Points, in no order, along strands that fork, close into loops and pass close to each other.
In the rows, zero is written as 128.
Two points are linked if the straight distance between their rows is under 206. Some points are linked to none.
Nilep: [ 94 102 140  96 174 131 157  68 124  86 134 134  80 188 154 134 100 149
 110 112 153 113 137 147  85  64 180 115 108 112 201 163 101  78 131 166
 157 201 146 171 153 127 149 131 122 156 126 140 134  98 102 125 151 118
 174 149 120 144 128  55 173 119 123 100 143  99 150]
lil: [ 97 100 120 107 163 122 120 124 166 131 169  83 141 130 200 159 163  94
 150 166 140 175 102 182 172 171  83  69 105 116 147 119 121  76 139  93
 156  86 117 133 130 140  73 177 118 102 122 149 131 100 163 117 102 135
  99 133 107 172 108 160  87 134 123 155 121 124 153]
lamut: [ 98 138 158 127 119 117 122 172 122 168  64 109 132  43 116 109 138  40
 142 159 122 141 136 149 157 157  91 100 124 111 112 103 160 103  76 116
 127  92  79  96 155 118 104 129 138  74  67 197 197 163 151 149 104 120
  80  78 140 137 171 170 133 118 105 155 108 192 109]
Rabes: [ 96 141 122 132 107 146 132  14 151 131 120  71 193 177 130 147 104 149
 144 111 161 114 181 177 101 167 129 131 159 111 178 174 153  92 156 104
  93 117 122 130  80 122 142 159 180 181 113 115 122 117 126 116 110 121
 161 146 102 129  81 109 143  49  93 108 120 138  72]
tugu: [108 144 144 115 128 100 106 129  92 120  67 120 140 100 103 107 124  63
 174 142 153 167 136 172 151 116 120  78 137 108 107 148 188 113 103 112
  81  72  87 100 145 133 141 143 167  93  78 166 212 173 132 147 100 105
  96 101 130 148 166 146 152 119 107 151 130 160 118]
Zotod: [120 124 147 138 193 113 136 118 144 146 138 119 141 142 147 107 124  88
 136 137 122 110 167 152 104  75 163 123 130 131 195 128 147 102 142 147
 148 155 140 186 139 110 123 205 136 148  90 172 174 106 101 133 113 143
 172 160 141 131 121 106 127 107 159 104 111  96 141]
depif: [158 140 120 162 146 103 133 127 194 135  53 150 107 134 115 135 152  57
 137 136 154 134 140 138 102  66 114  93 120 166 114 147 136 105  78 169
 154 162 103 138 131 137 152 134 130 118 113 215 147 143 126 130 129 136
 106 101 162  81 208 135 100 145 109 161 141 120 156]
tiruz: [115 121 158 149 101 124 145 178 157 131  71 106 128  66 118 111 152  71
 159 149 107 146 164 131 167 155 113 135 121 125  96 104 139 127 116 127
 168 119  68 130 133 125 150 116 126 101  86 154 154 145 152 144 112 166
  83  79 147 114 174 165 116 116 111 176 143 173 153]
bav: [135 108 131 197 120 144 137 139 169 127 116 127 116 153 159 181 163 145
 117 145 106 105 138 114 105 144 153 147 114 159 175 154  94 107 168 122
 164 171 148 156 110 110 126 131 111 129 140 115  63 101 131 112 145 150
 158 121 148 126 115 129  95 107 126 134 152 141 141]
suv: [113  85 137 113 205 118 107 114 122 156 183 110 134 129 195 146 166  93
 145 170 143 126  91 147 147 125  91  74  97 126 149 132  97  81 127 113
 122 129 139 120 140 144  55 157 106  74 111 161 119 104 163 101  95 107
 115 158  93 163  89 125  96 150 134 102 105 118 133]
Bozel: [ 76 115 128 103  70 154 160  82  74  72 105 139 105 132 103 170  86 198
 104 109 125 111 154 113 105 123 139 169 113 101 128 135 101 139 138 148
 101 171 127  98 122 103 145  41 102 154 165  71  97 126 122 155 168  99
 126 115 105 130 134  80 176 101 107  87 129 117  85]
nisi: [137 118 154  61 190 136 122 172  52 171 174 128  96  75  89  41  94 131
 110 129 116 109 117  95 135 101 155 129 137 114 131  91 124 142 103 150
  94 140 166 138 172 138 115 136  99 107 103 137 188 141 114 125 119 105
 131 146 132 131 120  99 161 149 150  83 111 125 110]
tibo: [178 116 150 172 124 178 133 224 109 153 156 135 149 109 145  91  87 177
  99 148  88  88  69  89  98 167 134 187 122 134 136  79 105 189 170 141
 131 110 143 128 127 110 165 108 117 107 136  56  83 141 136 151 165 115
 147 139 124 180 112 141 107 171 167  90 119 124 129]
pasus: [122 158  68  54 110  85 144 117 135 102 170 150  72 143  90 129 100 145
 131  99 149 155 107 122 164  90 114 111 165  94  71 138 136 136  92 125
 159 141 120 125 130 149  88 152  99 169 182 139 148  98 130 116 120  94
  91 141  99  90 143 133 134 158 121 151 137  90 141]
Pimol: [162 127 121 149 169 120 118 164 122 141 140 156 118 134 114 100 134 119
 133 145 145 129  87 113 122 111 125 114 119 125  98 105 117 154 120 152
 121 130 132 125 149 155 121 117 114 108 111 145 140 136 125 108 118 129
 125 138 135 116 139 136 119 154 144 120 145 128 144]
tesel: [190 117 171 171  99 132 149 248  94 189 124 124 111  82 103 101 101 124
  87 139  71  89  99  93 108 138 122 183 117 132 121 101 127 147 142 163
 138 108 101 120 159 117 159 115 130  87 127  78  80 165 159 177 160 134
 135  99 170 188 151 133 128 174 169  82 100 126 127]
kivap: [141 153 139 142  93 120  94 129 134 135  61 139 179  94  93 109 135  90
 145 130 163 131 114 164 147 135  94 111 173 132  67 138 174 144  99 125
  85  49 122  85 115 133 160 123 169  94 113 144 157 172 142 139 104 139
 111 114 139 136 175 160 130 155 109 165 138 169 104]
Gem: [172 166 102 155 167  95  92  75 189  83  94 148 186 198 114 129 153  98
 158 104 162 140 138 174 104 105 151 103 146 172 118 143 173 144 131  98
 106 102 118 131 111 152 151 149 201 185 110 152 137 142 104 119 112 143
 141 144 144 109 148 157 129 110 119 162 148 145 155]
Vebet: [118 109 166 170 172 153 111 107 107 185 127  83 163  87 162  72 146  89
 127 163 129  79 151 118 110 116 111 122 123 132 171 121 106 107 130 135
  94 147 163 144 152  86  93 126  93 104  70 179 170 105 133 125 102 126
 148 144 136 137 111 121 106 104 145  94  99 139  89]
dar: [207 149 146 193 156 135 115 144 133 153  85 160 140 118  66  66 137 119
 121 128 128  93 129 116  80  88 148 178 149 178  88 101 140 174 117 197
 123 138 158 124 152 121 188  76 144 108 102 199 151 151 112 125 141 143
 142 133 172 116 198 139 121 178 159 138 132 138 100]
Potup: [ 96 140 116  64  67 114  97  98  92 140 121 120 159 107 116 162 138 120
 137 144 152 172  92 152 170 144  71  98 168  90  70 145 164 126  70  89
  72  60 135  82 113 148 100 122 121  86 150 139 145 147 157 124 102 104
 107 122  75 129 137 149 125 139 103 149 141 122  77]
sok: [124 125 147 136 107 132 124 154 121 110  95 112 151 134 152 143 104 125
 136 160 160 130 116 155 119 157 116 110 126 110 128 158 146  96 144 127
 105  87  96 124 140 131 160 135 163  76 138 103 132 144 175 146 158 118
 121 119 111 166 148 117 117 135 129 133 122 113 122]
Ramas: [144 139  97  96 105 140  87 110  91 150 160 146 135 105  91 112 152 133
 129 103 115 129 122  71 156 143 110 154 162 129 101  89 112 179  98  99
  78 109 162  91 113 121 102  95  93 137 141 114 138 116 113 104  73 121
 103 151 102  65  91 151 119 131 118 132 128 148  96]
puv: [172 159  90 144 136  75  79 117 105 185 133 176 107  77  68 109 169  74
 117  93 130 111 130  79 133  76 101  98 159 148  80 134 109 129  77 127
  90 155 140  91 136 133  85 113 109 112 149 182 122 150 134 109  43 100
 108 145 136  65 127 140  95 162 115  90  95 122  86]
raza: [130 130 111 121 159  83 139 102 173 131 108 134  74 124 113 131 143  68
 128 125 143 144 152 124 123  64 124  88 123 134 136 143 113  91  82 152
 165 195 117 144 148 135  93 140 111 117 109 193 139 120 133 126 110 126
 125 122 129  75 169 116 128 122 120 131 118  89 138]
dima: [162 131 108 126 168 109  88  89  90 177 156 144 150 121 102  81 113 140
  99 100 139  81 105  95 110 107 128 142 168 114 125 135  97 142 117 151
  89 134 194 129 134 106 107 127 117 118 134 134 128 119 124 123 105  97
 168 196 127 113 108  95 113 171 156  99 109 100  74]
masuv: [170 144 129 172 113 152 111 187 165 107 122 159 172 153 128 111 104 189
 119 145 126 130  72 127 127 168 148 163 140 139  98  93 146 180 163 131
 124  70 135 125 122 136 183 111 156 126 160  82 104 136 119 135 196 117
 130 129 132 168 135 146 124 164 161 140 124 130 134]
koma: [ 97  83 139 151 170 167 135 118 163 155  98  97 148 127 192  87 127 143
 128 172 150  98 110 125 136 150 102 109 121 115 150 143 105 108 122 157
 140 122 178 138 147 113 123 133  86  55 101 170 163  88 137 108 184 136
 150 158 118 159 145  81  90 125 164 173 128 122 109]
Gofas: [104 103 163  90 159 172 130 144  71 102 189 101 165 138 156 109  78 176
 143 148 129 114 127 147 117 178 158 149  98 103 165  81 139 151 189 112
 101 104 126 144 116 145 126 143 155 142 109  51 148 127 113  99 152 122
 163 161 128 186  62 116 149 101 139 101 138 145 144]
zar: [108 142 128 113  52  81 139 170 181 100  67 129 109 129 134 177 104  96
 123 139 141 171 125 174 166 122 101 102 164 110  86 163 176  59 114 115
 163  68  53 113 127 133 154 191 184 117 164 121 118 152 177 154 142 151
 104  78 119 129 178 116 106 177  98 183 118 122 148]
zavip: [ 97 129  94  90  72 100 118 141 148 110 115 115 141 116 146 178 125 106
 131 146 142 189  95 160 189 156  58  88 151 112  82 155 157  98 104  92
 127  65  84  80 126 140 110 158 145  97 148 120 121 132 176 139 124 129
  86 103  80 121 145 147 111 152  86 173 123 131 132]
vif: [ 89 122 113 121  71 148 144 133 146  71  87 110 122 100 113 157 140  94
 171 138 112 185 172 179 153 179 113 100 106 124  91 129 161 128 133 100
 147 117  62 112  97 130 143 112 145 130 113 113 135 146 136 136 109 148
  88  55 109  99 135 172 140  78  98 184 167 164 154]
nudoz: [ 46 102 125 103  81 154 174  78 105  98 115 100  78 122 165 202 134 156
 137 120 112 132 140 117 134 116 110 117  69  93 152 167  86  93 140 105
 134 184 112 110 108 128  98  96  77 133 151  86  97  93 138 113 141 126
 105  90  96 123 106 116 150  67  78 119 155 133 125]
gon: [133 101 137 149 176 132 100 116  87 170 169  99 170 156 184 152 151 123
 122 145 159  87 106 131 101 146 120 102 134 118 184 157 111  92 170 108
  78 104 151 137 133 131  88 172 142 105 127 122 102 109 155 116  96 111
 161 181 114 179  76 101  95 147 129  78  96 122 105]
tet: [ 96 111 152 188  60 140 142 150 101 164  65  87 157  82 147 159 131  97
 123 151 127 103 181 135 111 167  98 141 121 123 169 167 119  70 148 116
 102 120  89 110 120  69 135 115 142  77 115 115 110 140 176 140 127 143
 140  76 148 139 131  96 130  86  92 128 128 151  86]
taso: [175 128 108 144 111 139 114 124  79  82 127 186 122 133  85 167 183 161
 161 127 148 130  94  93 111 117 108 138  98 157  56 115 118 191 117 130
  79 131 132  81 125 175 130  34 130 123 131 112  73 159 122 115 100 106
  80 114 124  92 142 171 115 136  89  96 161 137 137]
gito: [114 140  88  93 139  96 156  90 140 107 143 153  48 142 108 138 140 124
 126  99 142 157 125 122 135  66 116  88 116 128  90 133  82 119  66 146
 166 187 123 127 122 168  87 115  60 150 143 170 137  91 116 108 110 127
 101 128 107  76 155 126 133 139 118 142 149  97 164]
mopaf: [108 141 115 101 101 132 139  68 103  66 125 147 136 174 114 173 100 211
  91  87 142 108 111 142  86 130 156 162 125  82 116 161 123 135 142 125
 116 162 150  97 120 120 154  79 159 190 178  74  82 149 121 157 167  77
 128 146 101 158 121  95 155 113 111  87 118 103  88]
vume: [ 97 123 110 136  80 155 144 124 176 131 108 141 136 166 140 139  92 212
  70 134 118 124  98 113 128 141 126 153 173 100 139 164 124 126 137 133
 152 130 158 128 116 103 163 117 103 141 186 114  90  93 124 156 229 129
 148 136 114 147 150  83 140 156 134 154 122 108  79]
katu: [127 112 116 127 180 111 146  93 181 126 135 130 103 200 161 162 128 113
 113 118 136 124 133 160 106  94 164  93 114 133 188 159 127  74 157 150
 173 160 137 186 136 139 145 188 130 153 118 159 119  94 103 117 137 147
 190 157 138 140 109 105 140 136 142 129 126  95 174]
Mosoz: [107 113 124  47 149 145 146 128 104 100 211 122 123 161 128 125  88 185
 131 106 130 140 123 125 142 135 166 123 107 101 134  94 133 155 175 108
 126 135 122 149 108 149  98 159 123 188 150  43 146 105 103  95 115 119
 137 157  98 166  70 126 160 103 135  94 117 122 166]
Tatep: [153 133 128 154 185 103 166 148 148 109 155 163  71 155 117 125 128 113
 137 101 104 132 140 114  96  68 188 135 102 173 148 104 100 135 125 177
 178 208 127 172 157 139 140 141 118 152 117 152 126 129  97 113 125 152
 146 123 167  91 135 134 130 146 157 102 140 109 171]
lofir: [139 115 179 157 149 169 165 187 157 188 137  95 120  72 157  71 124 135
 118 155  65  88 159  90 125 128 145 178 109 139 176  98 102 133 157 143
 188 147 148 192 152  88 142 142  94 107  97 120 116  87 121 133 152 184
 166 125 170 134 109 112 114 113 179 136 124 129 149]
Mip: [ 86 133 118  65  78 129  91  70  82 163 120 109 195 109 123 132 126 119
 131 113 148 122 124 136 160 150  70 118 190  86 123 173 168 128  90  85
  48  84 153  89  99 111 121 128 129 117 143 125 147 146 159 130  96  97
 134 151  80 119  94 102 141 133 108 138 115 129  60]
Zada: [111 124 107 132 162 148 140 112 201  82 130 138  94 187 171 162 153 159
 133 153 141 167  94 138 147 133 129 108  93 140 131 125 113 137 116 124
 180 126 154 160 119 175 126 117 117 133 124 142 130  98  88  96 194 154
 116 152 113 133 146 144 124 126 142 178 162 129 190]
Mel: [ 73  92 139 127 107 134 185 134 117  86 133 155  41 130 148 193 113 163
 107 137 112 120 136 100 110  91 148 146  59 122 156 150  90  86 149 156
 164 215 123 131 154 116 122  94  82 127 170  93  79 106 122 136 165 129
 118  86 118 135 127  91 149  96 107 105 137 110 151]
Zusig: [ 94 166 113 126 119 134 151  38 211 116 151  89 161 197 147 132 107 161
 138 109 143 138 174 178 122 142 163 125 153 114 188 160 175 106 167 107
 150 146 116 165  97 101 152 178 194 197 115 131 122 116 110 127 167 152
 180 150 133 142  94 106 171  78 123 161 120 132 122]
zud: [143 122 107  99 163 155  92  54 133 144 183 110 190 154 121  97 163 143
 143 110 119 124 114 103 154 169 117 134 146 138 122  97 107 181 125  92
  94 110 196 122 110 134  94 110  84 149 128 131 134 111  93  82  91 118
 125 195 103  93  76 163 122 117 145 142 129 140 113]
Muv: [101 116 105 121 118 114 106  91 143  86 119 118 145 126 120 155 163  64
 186 122 127 160 185 177 161 156 105  81 106 155 132 115 146 138 107  87
 105 125  78  95  98 143 107 139 145 155  90 151 139 141 130 129  69 143
 100  93 116 110 120 168 119  87 102 152 141 168 146]
besis: [161 161  91 125 113 109 110 137 169 125 132 143 135 119  76 103 138  98
 152 103 103 160 164 126 152 129 132 137 161 151  97 104 142 175 110 102
 154 116 111 132  94 134 117 150 111 167 127 145 147 109 111 125  96 152
 113 129 143  77 133 184 123 119 132 178 144 144 157]
ruz: [138 139 136 158  75 138  80 150 107 181 145 102 181  97 145 138 140 121
 110 128 102 125  92 101 164 164 100 135 167 123 119 133 132 133 145  80
  87  64 134 105 103 105 107 138 124 100 169  96  73 123 160 124  88 121
 129 155 114 117  73 164 101 138 133 123 122 136 103]
Meze: [115  98 121 126 217 141 153 143 165  96 142 165  73 215 192 154 139 183
 121 145 141 135  81 133 118 117 163 113  66 151 133 111 110 129 142 153
 190 145 153 170 143 174 144 149 108 118 130 128 123  93  68 108 195 145
 144 156 126 156 147 110 137 160 164 155 152 107 215]
mak: [159 106 127 143 217 122 160 167 149  81 142 173  57 176 148 121 135 140
 116 135 139 134  93 108  84  80 174 116  65 174 124  89  97 136  93 191
 175 196 132 160 164 171 142 114 106 116 106 167 147 135  80  99 153 144
 122 131 140 122 178 119 137 165 152 114 153 107 214]
bifo: [110 124 122 100  92 109 138 115 117  70  92 141 113 147  93 156 106  93
 144  98 145 169 176 165 116 110 161 114 121 109 124 156 168 102 125 140
 115 138  90 119 123 135 158 122 176 145 128  92 133 164 137 160 112 112
 129  80 128 117 146 113 165 104  89 123 156 118 121]
sas: [106 107 141 165  76 108 148 155 117 157 148 108 103 102 177 201 152 116
  97 146 107 132 120  89 136 133  91 122 117 113 134 146  91  71 143 103
 128 148  97 119 117 101  79 127 105  92 186  83  48 110 182 121 116 129
 113  95 109 122 107 117 107 144  97  89 108 107 124]
dal: [180 163 113  96 126 107 100 182  40 132 190 144 119  98  79 137 106 129
 112  85 108 143 111 110 132 117 172 133 141 117 122 115 165 159 161 105
  84  93 108 111 121 141 115 143 182 166 152  62 127 167 123 151  46 109
 146 116 136 152  73 151 160 159 120  60 115 130 138]
ligug: [112 159 108  36 106  77 130 147 100 109 173 129 106 109  79 120  83 112
 140 105 128 173 128 149 158  98 141 117 164  79  95 127 164 131 102 118
 128 108  90 118 119 146 127 170 148 159 149 108 163 144 132 143 102 110
 101 129 129 118 130 126 159 145 133 117 122  95 135]
kulef: [147 154 108 167 138 169 137  77 141  64 168 139 157 195 120 118 144 231
 121  75 120  93 126 103  81 142 189 196 120 168 127 112 100 196 183 104
 141 172 166 137 115 139 143  87 155 205 136  93  84 128  73  99 137 140
 151 175 145 121  88 149 153 102 141 101 146 133 136]
Napid: [167 132 126 137 112 127 103 108  40  87 131 160 138 126  85 141 132 169
 144 105 142 109 113 108 105 133 146 139 116 142  97 109 119 171 142 149
  64 129 159  77 123 148 128  41 163 129 130  84 115 186 110 126 100  96
 120 121 134 126 111 143 138 129  97  78 150 126 101]
malu: [149 125 167 108 220 108 123 179  96 176 147 110 133 117 166  55  94  77
 116 151 137 100 131 139 116  88 160 130 136 115 173 117 167 101 150 152
 116 111 143 189 173 115 132 232 156 131  78 164 195 134 109 160 128 115
 167 147 147 167 130 100 136 140 192  67  76 123 122]
beze: [110 118 115 118 131 145 138 114 217 116 157 104 148 170 195 183 164 154
 139 155 136 179  92 150 186 164 105 104 116 123 125 141 130 113 144  89
 177  86 140 153 114 150 109 159 112 145 154 130  97  80 132 109 159 153
 109 160 109 135 115 164  94 125 138 193 126 116 171]
Tegok: [ 94 108 129 156  85 164 103  60 164 160  86  75 196  95 160 137 146  97
 148 157 118 129 175 157 126 180  43 110 135 146 158 158 120 109 109 101
 117 110 161 103 104  85 111 106 102  84 109 184 134  91 149 131 109 130
 130 122 109  99 136 140 102  84 111 177 120 151  80]
kagav: [103 133 135  35 125 119 144 155  93  92 201 123  82 113  96  99  80 121
 139 100 105 165 138 124 159 132 161 122 122  89 117  88 147 148 140 125
 146 123  91 124 124 145  99 149 116 157 127  88 167 107 125 112  99 140
 109 131 124 127  93 143 162 117 130 105 137 117 175]
tuk: [161 144 111 108 122  93 115 106  79 178 135 157  90  87  69  82 110 113
  96  94 121 103 149  89 130  76 119 136 178 116  94 135 105 133  77 149
  99 160 162 101 139 115 108 115  99 125 144 168 144 141 147 137  99 102
 133 151 129  67 149 101 125 161 143 113 111 106  64]
gifar: [114 117 173  73 171 121 126 147  16 159 151 124  89  64  67  78 130  94
 132 118 127 111 157  91 127 104 149 125 111 113 155 101 141 128  87 135
  51 148 131 114 174 122 104 113 124 111  71 133 197 189 124 103  88  93
 127 123 164 125 118  93 166 122 127  53 113 148  89]
kavep: [115  93 143 118 109  97 148 163  94 108 156 153  69 121 147 171 115 136
 100 145 120 138 101 107 140 109 126 106  93 111 126 148  95  74 129 148
 129 156  97 104 150 134 110 109 117  84 176  92  95 129 146 139 137 106
 106 100 104 150 131  95 126 137 106  73 112  97 138]
Nudis: [133 147  85 117 158  92 111  72 176  84 120 136 128 187 123 168 155  90
 162  89 153 163 159 171 115 117 144  82 131 145 129 135 140 122 115  99
 140 149  94 140 119 164 121 149 166 192 109 158 131 121 111 110  72 134
 118 121 130 108 138 155 137 106 103 135 148 132 182]
sir: [112 108 147 201  74 151 107 112 125 150  47 102 182  85 134 144 160  95
 163 151 132 103 176 161 118 173  77 140 106 167 129 157 120 126 129 119
 105 120 100  81 112  90 154  88 140  73  92 145 124 151 164 130 110 130
 126  74 131 103 138 151 103  90  84 170 148 173  88]
gafek: [113 130 126 169  58 129 142 168 171 162 111  99 134  84 170 168 150 107
 102 149  92 149 137 109 155 164  78 135 136 130 105 143 105  91 141 101
 168 117  93 129 116  96 104 129 109 102 160 106  80 113 191 145 128 167
 114  78 124 104 122 147  80 133 107 168 136 133 122]
nofaf: [ 91 124 128 100 105 144  94  26  68 142 134  85 204 132 125 151 136 131
 147 111 156 100 152 155 118 169  95 129 171 105 159 182 133 112 136  98
  39  97 147 107  90 116 113 116 164 155 132 109 127 140 143 130  84  97
 151 163  99 124  81 101 140  74  86 105 107 127  61]
dumu: [ 97  99 190 124 142 166 113 153  37 135 144  77 182 118 147 108 130 133
 172 171 122  92 135 127 125 200 135 125  91 113 187  85 135 156 172  96
  75  79 135 122 121 123 117 127 129  92  83  89 169 129 125 104 129 130
 129 142 121 177  65 136 135  72 122 119 136 162 122]
Sog: [161 141 159  82 188 107 136 210 123 188 151 106 117 105 132  46  81 102
 120 139 113 135 115 149 141  95 154 150 159 105 147  97 174 125 126 156
 180  75 122 189 168 139 139 233 160 130  95 155 204 124 122 174 150 141
 121 151 163 160 155 124 141 162 194 128 105 115 156]
Kimib: [145 169  93 167  95 156 139 107 186 104 118 159 162 187 128 115  94 235
  82 113 121 118  97 117  87 157 157 192 157 154 117 148 144 169 157 128
 155 138 172 122 118  97 186  86 140 199 183  97  71 140  96 142 237 136
 136 143 139 145 129 110 134 137 135 163 108 127  86]
ramad: [165 167 117 118 134  95 101 144 167  96  81 150 138 176  96 108 103  92
 136 103 154 164 142 193 124  90 155  99 158 140 109 143 196 123 124 149
 151  73  94 143 116 147 174 192 204 158 133 143 165 156 101 153 129 148
 130 125 156 133 185 139 143 144 135 171 132 115 144]
Fesa: [131 126 115 152 162 138 149  90 133  74 174 156 101 197 146 167 161 191
 117  93 129  93 115 107  81 108 182 164  82 164 149 116  86 158 180 127
 155 194 162 150 146 162 126 107 133 181 140  87  83 126  82 102 132 147
 150 148 124 152  95 132 153 107 116  79 123 132 184]
Kivof: [145 161  86 108  97 116  94  83 171 119  81 145 158 131  79  92 116 118
 149 114 154 143 132 153 147 128 104 123 191 129  73 136 163 179  84 114
 111  79 140 111 111 149 152 121 140 153 126 153 160 155 113 131 117 126
 114 131 120  73 166 149 126 120 131 195 145 141  99]
Zeti: [166 124 110 150 128 118 133 136 108 124 160 185  92 120 117 143 165 125
 121 125 125 123  92  75 123  89 120 128  95 150  85 112  84 159 115 129
 124 167 142 103 117 160  88  70  82 111 152 121  71 116 127 102  96 121
  97 119 128  89 119 149 103 147 108  88 127 125 152]
bope: [113 126 140 149 145 144 142 155 191 154  97  94 122 103 165  89 146 115
 145 172 130 129 126 135 176 167 109 126 123 128 124 102 124 119 113 137
 199 104 133 168 140 119 129 145  81  97  89 174 172  85 125 115 187 162
 138 126 124 146 161 123  85 142 167 203 140 136 159]
Gapon: [193 162 100 102  89 101 140 174 101 103 143 179  86 107  76 117  89 146
 110  98 107 150 104  91 121  96 151 148 145 146  67  98 142 181 103 149
 136 129  93 108 145 151 166  92 122 143 161 109 124 147 120 142 132 117
  99  92 147 118 158 137 140 172 131 104 145 108 138]
vigi: [109 131  96 158 126 130 148  96 189  93 142 131 114 210 174 204 182 169
 123 114 129 129 116 135 116 138 163 125  88 157 160 143 109 131 183  96
 155 176 146 167 116 146 118 148 136 191 142  97  62 104 101 101 154 159
 146 120 136 144  82 159 131  81 111 139 138 142 187]
Sule: [172 131 148 198 144 113 139 181 189 156  63 135 113  80 111 110 174  67
 142 149 123 129 168 124 132 105 112 135 119 170 108 110 139 119 109 156
 172 147  92 141 148 125 151 118 123 112  66 206 136 140 151 139 122 178
  92  77 183  97 191 165 107 116 126 163 135 156 169]
Ziba: [169 150 114 143 140 129 103 117 100  89 139 173 164 201 133 173 115 201
 102 106 159 103  72 131  82 135 122 150 138 132 113 129 119 151 155 138
 112 123 166 107 118 133 145  98 179 150 165  83  77 161 118 145 157  69
 143 164 110 182 124  99 125 174 144  87 114  93  91]
Kito: [164 126 163 106 175 123 145 207 105 179 147 137  83  69  90  45 105 109
 119 144 112 111 103  86 146 104 119 131 127 126 110  87 118 145  97 168
 148 138 128 141 169 151 123 137  92  80 104 167 179 152 129 117 147 107
 120 127 161 141 163 118 141 160 159 115 106 122 140]
vuvis: [138 107 137 127 184 163  96  74  89 163 170 121 161 152 165 111 129 158
 109 126 149  83  80 106 101 128 112 126 140 117 132 137  83 138 160 123
  91 125 206 138 124 134 102 131 125 115 149 104 103 119 122 103 127  84
 172 221 102 157  82  86 114 158 138  74 110 106  93]
Tokig: [142 165 105 123  99  79 143 172 190  79  91 151 103 176 108 174 102 106
 123 114 141 177 138 157 143 111 156 118 152 141  95 164 187 103 126 131
 175  84  62 142 107 147 186 191 195 175 175 123 110 144 122 157 146 160
 114  95 146 126 160 153 129 154 106 179 130 115 183]
Faka: [166 112 184 180 120 129 163 213 150 201 108 117 130  70 124  75 116 120
 105 159  74  92 140  93 125 142 130 190 115 142 134  97 114 119 139 167
 183 129 113 156 172 100 159 140 120  84 114 143 117 146 151 167 168 152
 136 101 182 159 162 108 126 147 174 127 109 130 135]
vas: [149 131 173 119 137 155 158 190  91 115 140 130 123 107 107  74  72 153
 126 150 101 126 146 120 119 146 181 170 100 123 137  77 142 173 159 171
 149 132 107 142 143 115 176 109 132 129  94  76 148 151 111 152 173 140
 137 102 173 177 141 129 164 139 165 110 134 145 137]
Mem: [137 132 156 176 127 148  88 166  81 194 157  78 180 108 165 131 154 111
 120 158 117  96 112 120 110 169 105 135 131 124 174 136 129  95 177  76
  67  79 135 143  96  93 105 176 159 108 133 106 107 113 170 119  94 123
 143 161 132 175  52 145  97 126 127  83  98 146  99]
sama: [ 59 117 112  79  61 130 161  70 115  78 115 140  92 133  95 171  98 153
 141  92 136 150 175 140 127 104 127 127 119  96 130 169 130 109 107 126
 127 176 111 112 108 117 147  93 108 155 152 105 120 127 121 148 140 103
 118  91  98 102 142  98 167  91 100 117 150 114 105]
Vikem: [138 108 163 181 155 158 178 173 177 146 120 135  72 128 161 141 135 154
 102 153  86 100 144 103 111 122 148 156 104 151 188 139  86 100 155 167
 205 185 146 191 141  87 153 142  77 123 133 135  94  91 109 151 192 188
 179 120 170 131 120  99 108 128 159 128 134 118 168]
luv: [144 156 114 133 139 158 135 100 167  98 155 144 173 172 133  99 107 194
 119  98 130 129 101 137 110 159 176 165 147 141 124 104 139 166 159 116
 131 111 154 140 111 129 157 130 164 184 147  87 132 121  88 116 178 140
 158 166 130 140 110 132 151 116 152 137 130 127 130]
dofab: [107 110 136 156  56 120 136 156  70 137  90 126 101  77 141 148 105 135
  99 133 125  92 171 106 107 128 105 143 119 116 156 169  95  83 113 152
  86 156 100  96 131  74 128  80 127  66 151 107  96 149 178 162 138 114
 148  84 145 123 137  68 138 137  95  86 116 120  73]
domaf: [122 112 139 107 134 135 120  97  44 108 129 136 110 103  88  97 150 123
 140 118 138 119 159 108 109 119 147 127 106 136 133  86 106 148 110 153
  84 166 147 105 151 139 120  58 111 112  85 123 156 152  96 104  92 104
 117 126 134 104 106 115 152  93 129  89 138 152 102]
pefug: [ 85 143 130  82  96 144 103 152 114 133 152  87 164  75 135 124 131  88
 152 136  98 168 153 150 197 188  89 128 155  93 131  97 164 128 106  63
 103  57  92 107  84 121 101 160 127 155 132 128 157 127 153 137  81 125
  90 117 104 120  98 175 133 116 127 169 120 169 124]
fut: [112 130 135 165  88 145 147 168 196 155 106 106 127  84 147 120 152 138
 136 140  80 130 131  98 166 160 111 168 138 141 116 114 108 139 133 118
 186 127 129 147 109  92 126 108  77 123 151 138 113  86 145 130 159 172
 116  95 137 113 125 164  66 127 147 208 148 138 159]
kam: [104 109 128 163 124 152 104  66 179 170  73  94 183 115 159  88 149 129
 138 156 139 108 127 141 144 146  79 118 147 135 122 156 103 133 103 143
 119  99 171 117 125 102 127 100  82  69 108 178 163  97 139 122 153 125
 129 146  99 112 166 112  86 114 149 200 127 138  80]
Rima: [127 129 123  93 148 109 159  99 132  69 141 156  51 173 106 143 101 140
 103  83 132 155 156 133  98  66 205 132 104 122 155 138 135 132 117 177
 186 199 130 167 144 143 149 121 133 182 136 137 132 118  81 151 145 130
 141 116 133 111 152 106 170 121 137 108 153 106 161]
Tesol: [161 129 101 147 136 122  81 101 106 178 120 147 149  97 103 115 191  90
 132 119 138 120 115 100 148 136  76  93 143 158 105 116 115 157  74 113
  67 111 162  74 127 132  83  94  88  99 119 191 128 142 133 112  67 109
 105 145 121  70 128 167  90 137 118 126 103 142  84]

How many points has the smallest loop of links through each point below? Write none if it is on no loop.
Kito | 8
lamut | none
mak | none
masuv | 11

A fork is a point with three links, a tip a point with one. Leave the first point through the second and follow the links. Name the first fork or tip that comes.
depif, raza | dumu
Zada, Meze | Sog
kulef, Fesa | luv
Sog, malu | gon
kam, koma | sama
nofaf, Mip | tiruz
vif, Muv | Zusig

A piece is two or more points that can be reached from each other along the links. Count, over all rows, the pieces, the separate loops (a circle has one, a figure eight two, a Y none), the forks (points with three links) and the tips (points with one).
pieces | 5
loops | 2
forks | 4
tips | 10

Name the points in between on the shortest way along the links from the first point to the second, in order.
pasus, Zusig | gito, raza, depif, Sule, tiruz, vif, Muv, Nudis, Gem, ramad, Tokig, zar, zavip, Potup, Mip, nofaf, Rabes
dima, katu | vuvis, gon, suv, lil, beze, Zada, Meze, mak, Tatep, Rima, Nilep
sir, mopaf | Tegok, kam, koma, bope, fut, gafek, sas, kavep, Mel, nudoz, sama, Bozel
Sule, dumu | depif, raza, gito, pasus, ligug, kagav, Mosoz, Gofas
